Points on a hilly landscape, in no order, each with its height.
From any point a climber steps to the highest of the 3 points nearest to it. It stops when none of these is higher. Distance is the straight distance between rows; heights are no part of it.
voli: 44, 88, 123, 62, 91, 115, 89, 85, 68, 97  height 86
dete: 67, 75, 146, 84, 95, 103, 108, 121, 73, 71  height 52
sanel: 126, 103, 80, 125, 97, 89, 88, 110, 102, 105  height 524
mil: 69, 72, 150, 89, 94, 105, 123, 124, 70, 62  height 39
dobut: 122, 136, 49, 86, 110, 128, 77, 72, 140, 127  height 152
Folu: 145, 121, 82, 141, 78, 75, 125, 127, 101, 76  height 427
duki: 147, 125, 63, 139, 88, 91, 79, 102, 113, 97  height 455
Bevep: 24, 109, 113, 44, 101, 131, 89, 81, 84, 108  height 49
Dalit: 120, 118, 57, 104, 102, 105, 82, 74, 122, 121  height 378
fezab: 79, 105, 92, 73, 112, 110, 89, 72, 123, 129  height 190
meku: 32, 94, 115, 50, 98, 122, 94, 81, 60, 99  height 79
kiv: 66, 78, 143, 84, 95, 102, 98, 107, 75, 81  height 92
Mal: 121, 90, 112, 120, 105, 90, 128, 129, 90, 84  height 307
Vupa: 122, 102, 104, 125, 98, 81, 140, 132, 92, 83  height 473
boket: 144, 120, 82, 138, 91, 79, 114, 126, 103, 83  height 485
rupep: 88, 114, 86, 72, 117, 116, 89, 70, 130, 131  height 177
keduz: 55, 86, 122, 71, 95, 106, 84, 79, 82, 101  height 164
Dafu: 112, 92, 115, 118, 106, 89, 104, 126, 91, 94  height 276
pek: 125, 96, 110, 123, 98, 87, 136, 132, 90, 86  height 402
bogiz: 120, 110, 65, 108, 99, 104, 83, 80, 113, 122  height 487
puba: 86, 74, 142, 94, 98, 98, 114, 117, 81, 77  height 9
Kulep: 99, 78, 120, 105, 107, 97, 101, 112, 94, 99  height 262
vuza: 120, 141, 64, 76, 131, 139, 64, 74, 151, 136  height 130
bizuz: 134, 117, 58, 124, 90, 98, 79, 81, 117, 111  height 635
sisur: 73, 81, 123, 88, 99, 101, 90, 85, 89, 102  height 587
gopaz: 95, 76, 143, 98, 96, 93, 142, 128, 81, 68  height 229
Vun: 127, 104, 73, 126, 93, 95, 80, 95, 106, 109  height 550
vum: 130, 112, 84, 134, 96, 89, 95, 118, 104, 95  height 459
Kabim: 66, 108, 104, 64, 111, 113, 88, 68, 116, 120  height 189
zurid: 47, 96, 125, 58, 92, 118, 89, 74, 79, 101  height 75
naba: 121, 106, 73, 115, 100, 96, 83, 88, 107, 118  height 531
Tavot: 98, 80, 130, 106, 101, 91, 130, 126, 88, 80  height 175
Gur: 85, 83, 110, 90, 100, 96, 90, 83, 95, 112  height 379
Ges: 55, 111, 111, 54, 109, 122, 87, 75, 113, 113  height 144
tam: 105, 85, 126, 113, 105, 93, 114, 120, 90, 92  height 113
Vod: 65, 79, 133, 83, 100, 99, 89, 94, 78, 88  height 219
gusa: 129, 128, 46, 104, 100, 110, 79, 70, 130, 118  height 247
namam: 138, 113, 84, 136, 89, 84, 129, 130, 99, 83  height 474
Telu: 153, 135, 74, 151, 77, 80, 94, 118, 126, 79  height 502
nozom: 97, 94, 93, 89, 109, 98, 86, 77, 106, 120  height 292
Tipum: 158, 136, 73, 151, 73, 74, 109, 121, 125, 71  height 445
zezuv: 114, 133, 59, 79, 123, 128, 79, 71, 146, 129  height 133
sosug: 91, 82, 121, 98, 104, 92, 91, 97, 92, 106  height 339
tiv: 124, 92, 103, 123, 95, 75, 154, 131, 83, 81  height 463
faso: 125, 102, 97, 128, 98, 92, 105, 126, 95, 94  height 386
liniz: 111, 120, 65, 87, 116, 120, 85, 73, 134, 130  height 141
dof: 107, 128, 71, 75, 124, 137, 73, 72, 144, 136  height 146
pemot: 108, 97, 89, 111, 102, 94, 85, 94, 102, 119  height 443
Ker: 124, 100, 99, 128, 99, 88, 122, 128, 99, 91  height 286
Bet: 66, 110, 101, 58, 111, 119, 89, 72, 123, 124  height 174
sig: 110, 75, 114, 114, 90, 80, 161, 130, 76, 69  height 295
Tuk: 148, 123, 76, 139, 87, 86, 96, 120, 115, 87  height 667
Tage: 82, 65, 142, 91, 88, 95, 145, 130, 73, 56  height 226
numu: 129, 103, 95, 136, 90, 79, 144, 133, 90, 77  height 606
Meso: 121, 99, 90, 123, 101, 92, 88, 108, 98, 106  height 508
buf: 117, 96, 103, 122, 102, 93, 96, 111, 98, 103  height 481
nufe: 106, 109, 73, 91, 108, 100, 87, 75, 114, 126  height 395
debug: 77, 70, 140, 89, 95, 100, 123, 125, 78, 65  height 34
Neno: 114, 87, 115, 114, 101, 85, 141, 130, 86, 82  height 333
fam: 71, 101, 102, 72, 103, 106, 91, 73, 108, 122  height 225
Rok: 78, 113, 93, 65, 119, 126, 82, 71, 134, 128  height 161
fozev: 29, 109, 111, 42, 106, 129, 85, 78, 96, 112  height 15
kogu: 113, 91, 102, 112, 106, 93, 91, 98, 95, 107  height 453
nabus: 53, 77, 135, 76, 96, 106, 89, 103, 67, 85  height 101
lopak: 58, 72, 145, 79, 93, 107, 93, 112, 66, 77  height 71
kag: 100, 121, 74, 76, 119, 121, 88, 73, 137, 136  height 162
Rupat: 111, 102, 76, 106, 105, 96, 88, 81, 107, 123  height 504
vuli: 138, 122, 55, 131, 88, 92, 76, 91, 115, 104  height 441
pem: 86, 76, 132, 96, 101, 95, 94, 102, 82, 96  height 238
bakov: 134, 118, 72, 136, 89, 88, 79, 105, 109, 99  height 625
Kezet: 103, 87, 98, 107, 104, 92, 86, 93, 93, 116  height 444
Zefe: 70, 86, 112, 82, 100, 100, 88, 79, 91, 111  height 353
taf: 94, 64, 133, 101, 89, 86, 160, 128, 74, 59  height 266
denuv: 49, 96, 118, 60, 99, 114, 91, 77, 91, 101  height 57
fituv: 129, 108, 92, 134, 101, 85, 108, 128, 95, 94  height 347

Call two points neighbours if one is among the 3 nearest of the other. Go from one point of each pair to the other, from neighbour to neighbour, staying as high as possible. Name the lowest point that can't be avoided.
Tuk and bakov: vum
fam and bakov: liniz
Tuk and numu: namam
bakov and bizuz: Vun

For each start below, name the point where the climber stops.
Bevep: keduz
nabus: sisur
fozev: fam
Tage: numu
pemot: bakov
nufe: bakov
Meso: bakov
fituv: bakov
Tavot: numu
dete: sisur
gopaz: numu

Write out the way that a climber takes from each point below.
lopak: nabus, Vod, sisur
sosug: Gur, sisur
Ker: pek, Vupa, numu
liniz: kag, rupep, fezab, fam
